Each row is a point on a tangle of strands that fork and nearly touch. The rows are in no order.
(in the rows, 100 means zero)
Two points are linked if the straight distance between their rows is under 67.7. Some points are linked to none.
z199: [74, 116, 77, 110, 109, 100, 84, 121, 65, 83, 161, 110, 115, 102, 97, 88, 110, 121, 96, 95, 96, 84, 115, 77, 84, 103]
z104: [105, 111, 109, 112, 123, 128, 90, 66, 93, 80, 157, 100, 102, 95, 104, 107, 90, 100, 110, 79, 91, 103, 98, 96, 117, 101]
z320: [93, 110, 125, 90, 122, 112, 114, 61, 124, 96, 102, 81, 89, 88, 101, 122, 112, 99, 110, 106, 127, 116, 63, 116, 103, 125]
z200: [101, 149, 79, 95, 124, 108, 118, 99, 107, 89, 126, 97, 84, 110, 105, 139, 137, 118, 71, 89, 113, 89, 80, 113, 101, 119]
z948: [98, 80, 102, 98, 101, 82, 102, 104, 84, 103, 85, 101, 93, 93, 106, 74, 79, 88, 105, 117, 98, 130, 85, 99, 104, 114]
z511: [103, 131, 103, 103, 76, 81, 82, 119, 89, 96, 92, 119, 91, 84, 89, 94, 109, 118, 100, 68, 114, 94, 89, 118, 103, 91]
z821: [98, 133, 94, 89, 122, 124, 100, 114, 87, 83, 93, 108, 94, 92, 79, 109, 97, 98, 80, 74, 111, 102, 96, 110, 113, 89]
z651: [53, 85, 108, 120, 81, 114, 104, 102, 116, 62, 97, 90, 110, 131, 97, 104, 97, 90, 98, 117, 98, 111, 116, 95, 90, 93]
z718: [126, 125, 75, 104, 98, 79, 88, 101, 97, 82, 99, 85, 111, 70, 90, 109, 114, 135, 107, 75, 116, 115, 93, 121, 85, 120]
z738: [133, 135, 88, 106, 128, 81, 93, 91, 90, 97, 138, 87, 142, 82, 86, 95, 98, 136, 114, 75, 102, 83, 99, 78, 97, 93]
z897: [50, 68, 141, 109, 94, 96, 112, 89, 90, 100, 95, 108, 98, 119, 112, 91, 75, 123, 91, 117, 96, 112, 139, 88, 84, 96]
z237: [112, 94, 104, 95, 94, 110, 101, 87, 84, 93, 97, 91, 73, 77, 75, 102, 92, 93, 91, 86, 98, 102, 104, 125, 100, 102]
z790: [117, 85, 119, 69, 102, 95, 103, 104, 116, 139, 72, 124, 72, 102, 98, 115, 96, 102, 128, 114, 89, 87, 130, 104, 118, 87]
z852: [93, 71, 128, 98, 73, 94, 103, 122, 100, 137, 80, 106, 72, 118, 99, 96, 76, 100, 106, 115, 99, 102, 107, 93, 95, 93]
z395: [89, 111, 84, 115, 85, 69, 90, 120, 100, 97, 95, 101, 100, 91, 91, 85, 100, 115, 97, 85, 114, 123, 89, 126, 102, 112]
z198: [117, 96, 81, 98, 95, 136, 80, 100, 92, 102, 115, 132, 121, 118, 90, 118, 104, 101, 102, 47, 97, 88, 124, 85, 85, 70]
z2: [94, 131, 82, 96, 100, 98, 89, 97, 111, 81, 93, 70, 113, 79, 116, 121, 125, 115, 91, 103, 127, 122, 63, 106, 73, 120]
z565: [112, 125, 106, 83, 110, 98, 83, 108, 80, 106, 119, 112, 113, 96, 88, 109, 80, 91, 93, 69, 86, 70, 105, 80, 110, 70]
z966: [79, 65, 125, 105, 96, 98, 117, 77, 102, 92, 99, 119, 117, 135, 99, 87, 68, 113, 90, 109, 101, 93, 151, 91, 78, 83]
z735: [91, 46, 112, 95, 105, 109, 121, 111, 88, 115, 62, 108, 111, 129, 106, 96, 74, 99, 113, 124, 86, 100, 115, 97, 85, 100]
z826: [120, 133, 107, 111, 115, 134, 83, 87, 125, 109, 97, 85, 119, 67, 98, 91, 107, 114, 117, 83, 113, 121, 90, 107, 90, 126]
z439: [70, 66, 110, 96, 109, 115, 107, 106, 101, 90, 71, 102, 105, 119, 106, 88, 72, 93, 100, 119, 70, 101, 112, 103, 95, 121]
z778: [153, 108, 102, 93, 105, 92, 87, 76, 91, 115, 98, 73, 121, 53, 101, 88, 100, 100, 109, 89, 99, 105, 83, 101, 92, 102]
z55: [99, 136, 92, 104, 119, 114, 107, 102, 79, 70, 124, 115, 108, 99, 81, 127, 106, 118, 86, 66, 111, 73, 96, 98, 104, 85]
z874: [83, 64, 105, 89, 101, 74, 98, 92, 96, 113, 88, 94, 82, 104, 82, 90, 65, 97, 104, 122, 88, 105, 131, 111, 85, 121]
z797: [112, 115, 77, 98, 95, 66, 116, 112, 80, 114, 137, 130, 127, 93, 104, 94, 121, 109, 92, 82, 92, 56, 125, 74, 106, 68]
z72: [113, 139, 64, 101, 103, 97, 99, 91, 94, 77, 123, 113, 82, 101, 94, 123, 120, 137, 76, 72, 104, 93, 77, 97, 92, 115]
z699: [89, 83, 98, 109, 79, 87, 100, 133, 83, 87, 85, 84, 103, 107, 105, 90, 81, 97, 96, 110, 94, 93, 111, 134, 104, 85]
z510: [102, 128, 80, 117, 107, 103, 95, 108, 75, 71, 156, 128, 108, 106, 110, 106, 114, 139, 93, 69, 89, 79, 117, 91, 97, 103]
z426: [103, 141, 87, 99, 119, 100, 98, 64, 101, 82, 135, 103, 103, 100, 115, 129, 139, 101, 95, 76, 122, 113, 80, 94, 115, 99]
z57: [105, 95, 87, 98, 82, 76, 103, 123, 122, 132, 94, 86, 69, 105, 104, 95, 104, 87, 94, 139, 107, 82, 98, 112, 119, 81]
z650: [109, 53, 115, 79, 105, 95, 114, 100, 86, 147, 50, 118, 87, 107, 122, 111, 106, 90, 116, 135, 100, 72, 123, 98, 90, 99]
z250: [61, 112, 90, 91, 98, 115, 85, 90, 80, 71, 154, 119, 121, 103, 112, 119, 120, 96, 88, 85, 106, 90, 101, 77, 96, 84]
z189: [58, 66, 116, 108, 107, 116, 107, 94, 88, 108, 71, 120, 85, 129, 113, 97, 91, 120, 100, 110, 94, 132, 127, 88, 88, 108]
z828: [90, 129, 88, 107, 110, 105, 72, 94, 87, 75, 163, 90, 136, 91, 110, 90, 119, 125, 99, 88, 112, 84, 96, 80, 73, 110]
z143: [110, 119, 71, 86, 102, 89, 84, 102, 88, 74, 83, 87, 88, 86, 82, 91, 106, 115, 80, 96, 89, 109, 70, 92, 94, 108]
z313: [101, 65, 97, 98, 81, 94, 126, 142, 113, 127, 80, 92, 116, 121, 110, 106, 83, 84, 104, 125, 95, 99, 130, 109, 103, 73]
z903: [120, 115, 86, 106, 89, 62, 96, 139, 103, 106, 105, 70, 113, 87, 103, 74, 100, 108, 101, 131, 111, 98, 92, 116, 97, 109]
z577: [73, 115, 80, 121, 107, 96, 103, 93, 117, 70, 126, 76, 107, 116, 92, 89, 100, 88, 81, 125, 119, 131, 97, 84, 87, 113]
z768: [113, 148, 78, 102, 121, 103, 84, 85, 105, 81, 105, 91, 125, 75, 108, 115, 131, 124, 98, 78, 127, 111, 86, 111, 79, 118]
z295: [119, 57, 107, 76, 109, 105, 98, 111, 141, 141, 54, 99, 96, 114, 124, 118, 127, 87, 124, 126, 111, 83, 115, 97, 79, 75]
z292: [118, 138, 102, 89, 119, 143, 81, 66, 125, 91, 104, 75, 109, 75, 103, 97, 133, 107, 105, 99, 116, 121, 90, 100, 87, 113]
z110: [88, 102, 84, 89, 102, 128, 102, 87, 111, 79, 73, 113, 84, 121, 82, 130, 104, 92, 103, 84, 94, 99, 65, 94, 104, 100]
z875: [85, 139, 75, 91, 104, 112, 104, 99, 105, 95, 103, 104, 81, 114, 110, 135, 149, 90, 62, 88, 108, 101, 86, 105, 108, 107]
z859: [108, 93, 113, 96, 94, 107, 93, 97, 82, 97, 75, 117, 99, 88, 93, 100, 86, 70, 113, 89, 85, 74, 80, 106, 105, 110]
z770: [101, 60, 133, 106, 106, 107, 115, 89, 83, 106, 95, 127, 132, 139, 117, 101, 76, 124, 82, 114, 95, 78, 164, 77, 72, 95]
z388: [114, 91, 102, 115, 90, 81, 105, 112, 112, 111, 114, 64, 105, 91, 96, 67, 81, 117, 107, 122, 113, 117, 86, 126, 93, 117]
z777: [114, 85, 104, 92, 101, 110, 112, 106, 106, 122, 85, 109, 87, 100, 100, 91, 76, 101, 97, 102, 63, 102, 74, 96, 123, 114]
z657: [101, 44, 88, 107, 93, 121, 102, 116, 103, 100, 79, 91, 118, 143, 97, 85, 85, 90, 99, 102, 107, 106, 113, 101, 58, 82]
z926: [94, 115, 130, 106, 123, 112, 102, 106, 91, 90, 84, 76, 94, 86, 89, 79, 95, 102, 109, 110, 113, 117, 73, 111, 104, 109]
z139: [67, 104, 101, 91, 103, 117, 97, 98, 83, 72, 142, 108, 131, 99, 80, 103, 106, 105, 99, 87, 90, 81, 99, 64, 103, 78]
z204: [128, 107, 88, 92, 91, 70, 97, 92, 112, 129, 100, 108, 93, 87, 93, 104, 98, 89, 107, 85, 90, 74, 93, 107, 131, 87]
z891: [127, 97, 85, 87, 84, 100, 106, 114, 130, 126, 88, 111, 75, 98, 108, 107, 121, 84, 101, 125, 110, 62, 103, 117, 125, 72]
z887: [111, 106, 93, 96, 100, 69, 83, 95, 87, 115, 154, 104, 118, 101, 111, 95, 101, 93, 118, 96, 90, 64, 119, 92, 127, 67]
z892: [89, 86, 140, 100, 109, 67, 102, 97, 100, 114, 91, 77, 101, 86, 103, 82, 71, 120, 124, 128, 106, 123, 110, 99, 86, 123]
z147: [103, 103, 76, 106, 112, 91, 89, 104, 94, 87, 95, 59, 94, 88, 86, 88, 86, 104, 88, 113, 98, 127, 70, 92, 87, 115]
z399: [128, 80, 99, 74, 103, 106, 101, 100, 126, 131, 62, 119, 83, 104, 122, 133, 115, 88, 135, 112, 104, 88, 120, 101, 112, 61]
z547: [110, 101, 110, 93, 87, 94, 109, 131, 106, 128, 86, 116, 103, 80, 114, 95, 96, 81, 104, 93, 89, 97, 114, 123, 133, 94]
z34: [128, 117, 103, 89, 106, 108, 93, 74, 104, 96, 122, 102, 97, 72, 88, 90, 96, 112, 98, 81, 124, 118, 73, 102, 96, 105]
z602: [88, 122, 95, 77, 126, 102, 95, 72, 114, 102, 98, 81, 84, 108, 119, 124, 130, 66, 98, 111, 107, 128, 82, 114, 114, 125]
z181: [86, 84, 105, 119, 114, 90, 98, 87, 91, 87, 102, 67, 90, 107, 100, 76, 74, 98, 92, 124, 99, 137, 87, 86, 90, 106]
z766: [109, 107, 140, 101, 92, 96, 92, 103, 105, 127, 97, 117, 76, 76, 99, 82, 91, 103, 114, 90, 104, 106, 103, 118, 108, 113]
z29: [127, 112, 111, 94, 95, 81, 87, 111, 112, 131, 89, 81, 84, 62, 80, 84, 94, 93, 107, 106, 96, 108, 90, 87, 102, 109]
z423: [82, 76, 107, 126, 73, 111, 114, 108, 90, 88, 90, 91, 74, 110, 90, 89, 102, 108, 98, 108, 104, 126, 104, 105, 106, 90]
z3: [99, 100, 88, 102, 94, 70, 100, 132, 113, 132, 99, 75, 90, 106, 96, 91, 77, 83, 93, 131, 89, 97, 110, 95, 110, 98]
z996: [65, 68, 117, 95, 115, 69, 93, 86, 82, 111, 79, 108, 97, 119, 93, 78, 80, 116, 104, 131, 85, 97, 140, 88, 86, 129]
z233: [140, 103, 91, 94, 79, 119, 113, 123, 83, 96, 103, 136, 109, 112, 100, 100, 111, 118, 98, 74, 97, 81, 97, 104, 115, 74]
z288: [92, 71, 94, 82, 108, 80, 123, 119, 119, 128, 74, 99, 97, 106, 125, 115, 84, 76, 113, 143, 94, 96, 124, 107, 117, 80]
z786: [121, 96, 115, 96, 104, 111, 98, 87, 107, 101, 107, 93, 97, 78, 103, 88, 86, 109, 102, 87, 68, 98, 77, 112, 120, 125]
z175: [84, 117, 65, 111, 103, 99, 104, 132, 85, 91, 82, 101, 107, 87, 107, 101, 109, 93, 66, 83, 91, 112, 89, 103, 101, 113]
z534: [86, 74, 112, 123, 73, 103, 93, 134, 94, 117, 90, 105, 95, 132, 110, 95, 69, 93, 107, 107, 93, 122, 126, 86, 86, 85]
z397: [125, 102, 92, 81, 85, 100, 90, 97, 122, 126, 132, 120, 99, 107, 99, 118, 104, 80, 107, 105, 95, 39, 111, 84, 119, 65]
z523: [80, 106, 89, 123, 90, 83, 79, 107, 104, 68, 96, 79, 98, 94, 101, 84, 113, 116, 111, 105, 116, 141, 95, 117, 94, 114]
z462: [65, 79, 123, 128, 106, 90, 103, 69, 97, 72, 107, 85, 104, 99, 97, 78, 93, 88, 94, 123, 93, 118, 132, 83, 81, 115]
z864: [117, 85, 96, 98, 81, 103, 115, 142, 113, 134, 73, 102, 99, 108, 101, 107, 98, 92, 111, 99, 92, 97, 115, 118, 119, 76]
z862: [142, 96, 87, 75, 89, 111, 102, 110, 129, 135, 96, 127, 96, 102, 99, 122, 113, 71, 109, 105, 115, 51, 113, 101, 110, 63]
z783: [135, 128, 84, 90, 107, 82, 98, 106, 86, 85, 105, 100, 106, 70, 87, 93, 114, 120, 87, 86, 90, 86, 80, 85, 101, 101]
z591: [117, 86, 126, 72, 99, 114, 91, 89, 100, 122, 80, 135, 92, 103, 91, 102, 92, 97, 126, 82, 93, 78, 125, 94, 103, 74]
z586: [109, 144, 92, 110, 133, 96, 108, 96, 87, 76, 141, 103, 124, 91, 87, 115, 105, 137, 101, 70, 107, 85, 87, 76, 100, 98]
z452: [117, 41, 93, 112, 103, 97, 106, 114, 106, 129, 81, 86, 118, 153, 114, 89, 80, 87, 115, 110, 102, 90, 114, 96, 72, 76]
z359: [89, 60, 124, 113, 95, 72, 130, 95, 109, 125, 92, 98, 110, 134, 118, 97, 74, 101, 109, 136, 85, 76, 141, 79, 102, 76]
z960: [89, 86, 92, 102, 100, 111, 110, 103, 87, 85, 85, 110, 92, 95, 110, 103, 87, 82, 95, 102, 99, 129, 81, 115, 109, 116]
z930: [49, 75, 104, 110, 110, 100, 115, 63, 103, 87, 88, 92, 80, 119, 101, 116, 114, 76, 102, 133, 101, 122, 110, 82, 90, 127]
z737: [122, 110, 96, 99, 87, 101, 92, 86, 80, 63, 111, 104, 100, 78, 84, 97, 118, 109, 96, 82, 82, 83, 87, 92, 109, 92]
z392: [79, 98, 96, 123, 106, 108, 110, 70, 117, 62, 128, 91, 98, 136, 112, 96, 92, 79, 76, 124, 98, 125, 114, 81, 96, 98]
z402: [105, 89, 114, 109, 104, 114, 92, 81, 78, 97, 159, 97, 109, 97, 97, 80, 88, 100, 117, 90, 77, 89, 107, 81, 124, 87]
z595: [109, 111, 106, 114, 104, 99, 85, 98, 121, 126, 95, 80, 100, 75, 87, 81, 93, 104, 106, 91, 106, 128, 85, 100, 90, 133]
z943: [146, 118, 114, 94, 109, 95, 88, 92, 108, 110, 122, 92, 106, 83, 99, 77, 95, 111, 116, 97, 83, 77, 84, 106, 127, 103]
z212: [79, 117, 104, 100, 94, 97, 87, 87, 118, 79, 101, 70, 88, 110, 120, 102, 136, 84, 109, 137, 123, 130, 75, 102, 90, 127]
z306: [90, 81, 118, 110, 91, 91, 119, 102, 109, 105, 116, 91, 108, 121, 98, 78, 54, 87, 77, 117, 85, 99, 120, 79, 97, 85]
z561: [110, 73, 107, 93, 81, 123, 103, 97, 94, 118, 86, 119, 81, 84, 97, 96, 100, 85, 91, 76, 90, 101, 119, 130, 100, 99]
z48: [123, 140, 96, 106, 112, 61, 86, 98, 95, 119, 139, 100, 127, 80, 88, 87, 113, 115, 109, 81, 106, 66, 102, 73, 111, 81]
z466: [98, 143, 75, 104, 108, 101, 103, 87, 92, 65, 149, 128, 91, 110, 112, 118, 136, 136, 82, 77, 101, 89, 104, 82, 89, 109]
z468: [65, 83, 151, 112, 107, 81, 105, 91, 92, 97, 102, 94, 99, 102, 112, 78, 72, 124, 103, 132, 108, 121, 106, 82, 80, 116]
z88: [87, 126, 93, 105, 102, 121, 90, 81, 89, 63, 149, 99, 117, 94, 121, 126, 128, 93, 81, 82, 88, 84, 101, 92, 109, 104]
z855: [84, 74, 126, 108, 103, 75, 122, 107, 104, 125, 96, 91, 106, 117, 114, 75, 67, 93, 101, 143, 76, 85, 113, 85, 106, 106]
z597: [101, 134, 87, 84, 98, 94, 95, 88, 110, 88, 107, 72, 95, 103, 128, 117, 143, 95, 84, 121, 133, 117, 59, 113, 88, 119]
z574: [119, 137, 90, 74, 113, 117, 91, 65, 130, 80, 117, 78, 103, 85, 97, 123, 148, 98, 101, 101, 117, 114, 89, 106, 100, 117]
z74: [69, 113, 77, 105, 107, 101, 102, 112, 116, 72, 98, 88, 101, 101, 87, 104, 108, 86, 94, 116, 102, 139, 91, 84, 100, 123]
z755: [121, 141, 99, 101, 105, 113, 81, 107, 94, 88, 127, 100, 113, 71, 119, 87, 108, 112, 74, 77, 103, 99, 75, 109, 97, 120]
z239: [112, 108, 89, 103, 80, 130, 97, 123, 92, 82, 90, 133, 103, 108, 95, 110, 112, 109, 96, 76, 92, 89, 80, 99, 109, 100]
z612: [136, 104, 100, 101, 117, 94, 97, 71, 87, 100, 142, 101, 121, 89, 95, 72, 90, 105, 112, 83, 95, 82, 84, 94, 123, 95]
z390: [57, 85, 126, 108, 113, 115, 108, 89, 106, 90, 90, 104, 78, 117, 117, 91, 97, 121, 97, 120, 90, 135, 111, 106, 106, 123]
z167: [103, 108, 82, 109, 117, 91, 93, 81, 105, 85, 89, 81, 95, 90, 88, 108, 95, 114, 111, 78, 94, 115, 73, 124, 114, 113]
z484: [118, 134, 102, 99, 106, 105, 71, 106, 81, 79, 153, 102, 128, 85, 117, 84, 102, 119, 89, 81, 92, 82, 90, 93, 97, 106]
z369: [80, 94, 136, 126, 106, 80, 107, 56, 108, 69, 112, 108, 113, 108, 103, 93, 77, 106, 98, 117, 95, 108, 126, 65, 83, 120]
z54: [91, 91, 93, 118, 104, 107, 111, 102, 116, 99, 114, 79, 89, 101, 86, 88, 79, 113, 90, 104, 109, 126, 85, 128, 107, 124]
z728: [105, 100, 104, 106, 108, 112, 95, 85, 116, 95, 91, 67, 117, 78, 99, 92, 86, 109, 114, 119, 132, 123, 76, 127, 69, 128]
z216: [60, 98, 86, 112, 95, 115, 117, 104, 118, 71, 101, 92, 99, 124, 96, 114, 123, 75, 100, 123, 103, 126, 108, 105, 112, 113]
z819: [119, 133, 113, 113, 83, 78, 77, 120, 105, 117, 96, 96, 98, 76, 107, 74, 111, 112, 101, 81, 102, 93, 79, 109, 113, 102]
z873: [59, 74, 81, 109, 76, 114, 104, 119, 118, 87, 88, 102, 114, 123, 87, 106, 95, 87, 83, 95, 111, 109, 104, 113, 80, 95]
z145: [111, 110, 87, 99, 76, 69, 93, 135, 89, 96, 86, 80, 97, 86, 101, 79, 104, 102, 88, 110, 93, 83, 99, 124, 111, 96]
z9: [124, 76, 97, 80, 95, 113, 102, 132, 116, 141, 55, 95, 108, 110, 97, 106, 113, 93, 102, 81, 95, 96, 115, 102, 97, 60]
z670: [106, 91, 89, 96, 105, 146, 94, 95, 99, 95, 76, 112, 88, 116, 79, 132, 100, 90, 100, 70, 101, 102, 98, 102, 92, 87]
z351: [137, 89, 107, 82, 76, 117, 95, 112, 93, 104, 85, 128, 95, 113, 86, 106, 95, 106, 120, 77, 95, 81, 106, 102, 105, 70]
z528: [108, 118, 87, 98, 108, 52, 111, 100, 79, 108, 151, 105, 128, 85, 96, 82, 115, 129, 100, 89, 97, 70, 107, 58, 92, 82]
z919: [120, 124, 93, 91, 114, 115, 99, 77, 101, 60, 113, 84, 89, 79, 87, 123, 128, 110, 107, 98, 118, 117, 87, 116, 106, 110]
z987: [135, 102, 112, 80, 99, 88, 84, 84, 83, 99, 108, 86, 90, 53, 93, 97, 92, 89, 102, 90, 89, 92, 99, 109, 105, 96]
z513: [92, 79, 110, 80, 94, 136, 98, 121, 105, 96, 63, 117, 97, 107, 96, 90, 87, 90, 98, 106, 78, 95, 104, 115, 100, 113]
z705: [67, 91, 97, 93, 83, 132, 112, 105, 120, 82, 86, 111, 87, 124, 109, 119, 126, 86, 97, 105, 114, 123, 100, 123, 106, 100]
z331: [119, 119, 103, 96, 98, 66, 97, 89, 108, 130, 128, 109, 107, 89, 119, 109, 102, 98, 108, 87, 94, 70, 97, 86, 138, 63]
z596: [96, 74, 118, 90, 109, 63, 116, 100, 116, 130, 86, 91, 90, 107, 122, 78, 84, 94, 114, 151, 87, 87, 89, 96, 120, 110]
z319: [77, 76, 106, 120, 102, 113, 123, 68, 100, 70, 110, 115, 106, 134, 118, 99, 72, 86, 78, 113, 94, 125, 126, 73, 90, 92]
z829: [61, 102, 107, 83, 125, 105, 119, 75, 115, 103, 91, 85, 84, 117, 112, 122, 119, 77, 97, 125, 105, 136, 96, 98, 108, 117]
z923: [67, 123, 59, 101, 107, 109, 111, 119, 93, 81, 91, 99, 91, 109, 105, 117, 130, 95, 60, 100, 114, 119, 96, 112, 95, 104]
z106: [122, 117, 79, 106, 97, 113, 91, 102, 101, 96, 93, 67, 121, 73, 102, 88, 106, 115, 96, 110, 133, 122, 72, 115, 62, 120]
z32: [111, 62, 127, 90, 94, 104, 117, 94, 76, 137, 56, 123, 83, 101, 109, 85, 101, 82, 108, 115, 100, 84, 100, 99, 99, 96]
z606: [113, 96, 136, 87, 99, 90, 103, 113, 96, 131, 82, 116, 67, 98, 95, 102, 74, 107, 121, 105, 97, 105, 110, 104, 112, 103]
z225: [62, 98, 110, 112, 106, 116, 108, 88, 127, 101, 95, 113, 85, 107, 94, 97, 98, 85, 105, 112, 116, 120, 78, 101, 99, 138]
z416: [64, 89, 121, 130, 117, 99, 114, 64, 106, 79, 113, 75, 101, 107, 105, 94, 103, 82, 110, 137, 113, 115, 108, 87, 79, 134]
z496: [86, 115, 103, 118, 95, 103, 79, 82, 112, 81, 92, 63, 88, 86, 109, 94, 137, 106, 112, 110, 111, 137, 84, 110, 96, 117]
z872: [109, 71, 96, 80, 95, 130, 103, 119, 105, 111, 56, 98, 103, 106, 83, 115, 99, 97, 94, 70, 95, 112, 110, 104, 82, 72]
z938: [130, 124, 83, 94, 90, 86, 101, 121, 106, 119, 133, 122, 102, 97, 113, 127, 115, 96, 93, 102, 99, 39, 115, 95, 118, 67]
z404: [81, 94, 119, 123, 112, 97, 97, 88, 119, 114, 97, 97, 95, 91, 88, 75, 92, 102, 115, 117, 111, 129, 89, 96, 85, 149]
z802: [99, 95, 85, 105, 73, 81, 102, 140, 82, 120, 63, 92, 97, 112, 91, 105, 105, 101, 91, 97, 106, 74, 97, 103, 91, 67]
z639: [126, 108, 76, 101, 103, 67, 98, 90, 101, 115, 101, 95, 97, 83, 85, 101, 89, 104, 106, 74, 94, 99, 76, 117, 117, 109]
z329: [122, 104, 102, 102, 77, 92, 81, 93, 82, 103, 127, 124, 108, 99, 103, 86, 106, 88, 114, 79, 92, 57, 113, 107, 119, 75]
z127: [102, 104, 84, 92, 98, 142, 92, 81, 100, 81, 121, 128, 95, 114, 93, 138, 108, 94, 93, 63, 98, 97, 108, 98, 103, 86]
z544: [113, 107, 140, 83, 114, 112, 94, 81, 89, 114, 108, 131, 96, 87, 96, 86, 85, 93, 115, 86, 83, 88, 111, 83, 118, 94]
z908: [90, 89, 133, 96, 89, 130, 98, 85, 97, 106, 91, 131, 76, 85, 107, 92, 102, 96, 95, 86, 100, 108, 101, 120, 104, 115]
z469: [127, 134, 115, 117, 105, 122, 80, 87, 112, 97, 131, 90, 127, 73, 92, 100, 111, 121, 125, 79, 105, 97, 88, 86, 93, 116]
z842: [70, 97, 114, 113, 96, 116, 96, 86, 100, 82, 90, 81, 62, 109, 106, 94, 120, 104, 102, 114, 103, 133, 99, 110, 105, 109]
z995: [104, 113, 89, 99, 93, 103, 104, 135, 93, 114, 84, 116, 109, 77, 102, 104, 97, 77, 80, 76, 89, 99, 101, 110, 112, 107]
z362: [84, 93, 66, 104, 90, 97, 107, 137, 92, 87, 76, 105, 119, 111, 101, 85, 97, 91, 80, 104, 84, 116, 91, 96, 111, 99]
z939: [120, 125, 115, 82, 117, 110, 93, 104, 85, 99, 104, 125, 98, 91, 94, 95, 80, 94, 106, 78, 99, 103, 97, 97, 121, 85]
z964: [92, 93, 93, 116, 96, 75, 117, 126, 104, 106, 113, 81, 120, 104, 97, 72, 72, 84, 86, 122, 98, 116, 105, 92, 109, 97]
z219: [95, 109, 111, 89, 113, 118, 100, 66, 126, 98, 89, 65, 111, 86, 114, 111, 115, 100, 120, 124, 138, 127, 70, 112, 73, 123]
z507: [78, 102, 96, 112, 76, 86, 93, 126, 83, 105, 73, 95, 92, 95, 77, 108, 96, 89, 90, 84, 104, 92, 84, 102, 89, 88]
z69: [77, 100, 113, 110, 110, 115, 85, 80, 93, 90, 71, 102, 81, 89, 84, 103, 99, 75, 113, 95, 88, 94, 87, 109, 97, 127]
z44: [74, 75, 106, 115, 93, 132, 94, 115, 91, 108, 69, 113, 86, 130, 108, 99, 89, 86, 102, 100, 108, 130, 115, 90, 78, 99]
z234: [96, 40, 117, 100, 107, 90, 111, 97, 90, 135, 81, 109, 125, 138, 119, 95, 88, 114, 98, 120, 101, 89, 163, 85, 66, 87]
z794: [90, 102, 87, 106, 74, 138, 106, 112, 108, 86, 93, 124, 86, 109, 108, 113, 126, 93, 83, 86, 109, 111, 81, 111, 112, 106]
z931: [70, 79, 114, 120, 85, 93, 102, 108, 88, 61, 100, 77, 109, 109, 101, 95, 75, 93, 98, 121, 91, 105, 108, 111, 93, 97]
z691: [107, 107, 100, 104, 101, 127, 94, 69, 100, 83, 127, 109, 81, 89, 102, 129, 106, 86, 92, 80, 94, 103, 87, 109, 112, 112]
z434: [89, 110, 88, 95, 104, 112, 89, 83, 103, 84, 105, 96, 84, 84, 111, 118, 114, 75, 87, 98, 108, 130, 80, 117, 98, 129]
z400: [95, 52, 99, 88, 109, 78, 122, 106, 87, 129, 65, 109, 99, 115, 110, 102, 82, 88, 123, 142, 88, 99, 136, 96, 98, 97]
z109: [98, 108, 91, 88, 101, 106, 98, 118, 72, 89, 136, 120, 126, 105, 83, 115, 93, 110, 95, 76, 91, 73, 118, 69, 99, 66]
z472: [120, 94, 122, 89, 92, 69, 106, 98, 111, 133, 93, 89, 82, 74, 102, 82, 93, 88, 113, 131, 99, 92, 82, 99, 112, 113]
z517: [116, 124, 96, 102, 105, 106, 87, 74, 84, 53, 134, 98, 110, 75, 84, 113, 125, 112, 113, 83, 107, 98, 100, 91, 100, 96]
z284: [121, 117, 74, 95, 94, 71, 109, 127, 88, 123, 68, 107, 102, 106, 103, 121, 112, 104, 98, 85, 99, 59, 97, 104, 112, 61]
z270: [125, 123, 87, 104, 91, 66, 112, 125, 82, 107, 101, 108, 106, 80, 100, 121, 101, 121, 94, 75, 89, 64, 95, 112, 117, 84]
z641: [116, 69, 103, 80, 87, 99, 111, 95, 88, 117, 61, 116, 94, 104, 95, 89, 92, 74, 107, 100, 95, 70, 81, 102, 102, 86]
z122: [78, 70, 86, 94, 84, 102, 114, 122, 119, 106, 84, 97, 106, 114, 68, 102, 74, 95, 95, 98, 91, 107, 109, 107, 88, 101]
z801: [102, 72, 89, 76, 92, 84, 111, 111, 114, 119, 80, 103, 87, 103, 71, 102, 72, 94, 111, 105, 87, 100, 117, 121, 106, 103]
z394: [104, 99, 80, 88, 86, 105, 85, 122, 102, 116, 71, 120, 92, 118, 86, 78, 98, 95, 94, 83, 100, 101, 98, 111, 106, 83]
z217: [107, 125, 85, 109, 104, 92, 115, 109, 71, 92, 99, 110, 105, 85, 94, 120, 104, 118, 73, 55, 93, 73, 99, 104, 98, 83]
z258: [75, 113, 81, 108, 109, 98, 95, 86, 108, 69, 79, 88, 89, 110, 89, 120, 111, 101, 106, 92, 99, 107, 63, 104, 111, 109]
z228: [98, 53, 105, 109, 95, 90, 118, 107, 128, 140, 82, 95, 106, 147, 117, 101, 84, 86, 111, 143, 103, 70, 129, 87, 84, 73]

A fork is a point with three links, a tip a point with one. Leave the first point through the second and follow the links. Name the first fork or tip that comes.
z919, z517 => z434
z175, z923 => z755
z181, z147 => z826
z755, z484 => z175

Follow the links from the first point to the second, and from the first to the third. Name the last point that the two ways share.
z212, z903, z778 => z606
z794, z966, z561 => z606
z852, z270, z996 => z591
z54, z217, z770 => z591
z826, z200, z513 => z864
z657, z225, z574 => z595

A fork is a point with three links. Follow the links from the first point to the second and name the forks in between, in order.
z786, z864 => z691 z127 z670
z755, z198 => z175 z864 z670 z127
z523, z794 => z496 z842 z189 z606 z790 z591
z908, z74 => z606 z790 z591 z216
z74, z423 => z216 z591 z790 z606 z189 z842
z510, z439 => z175 z864 z400
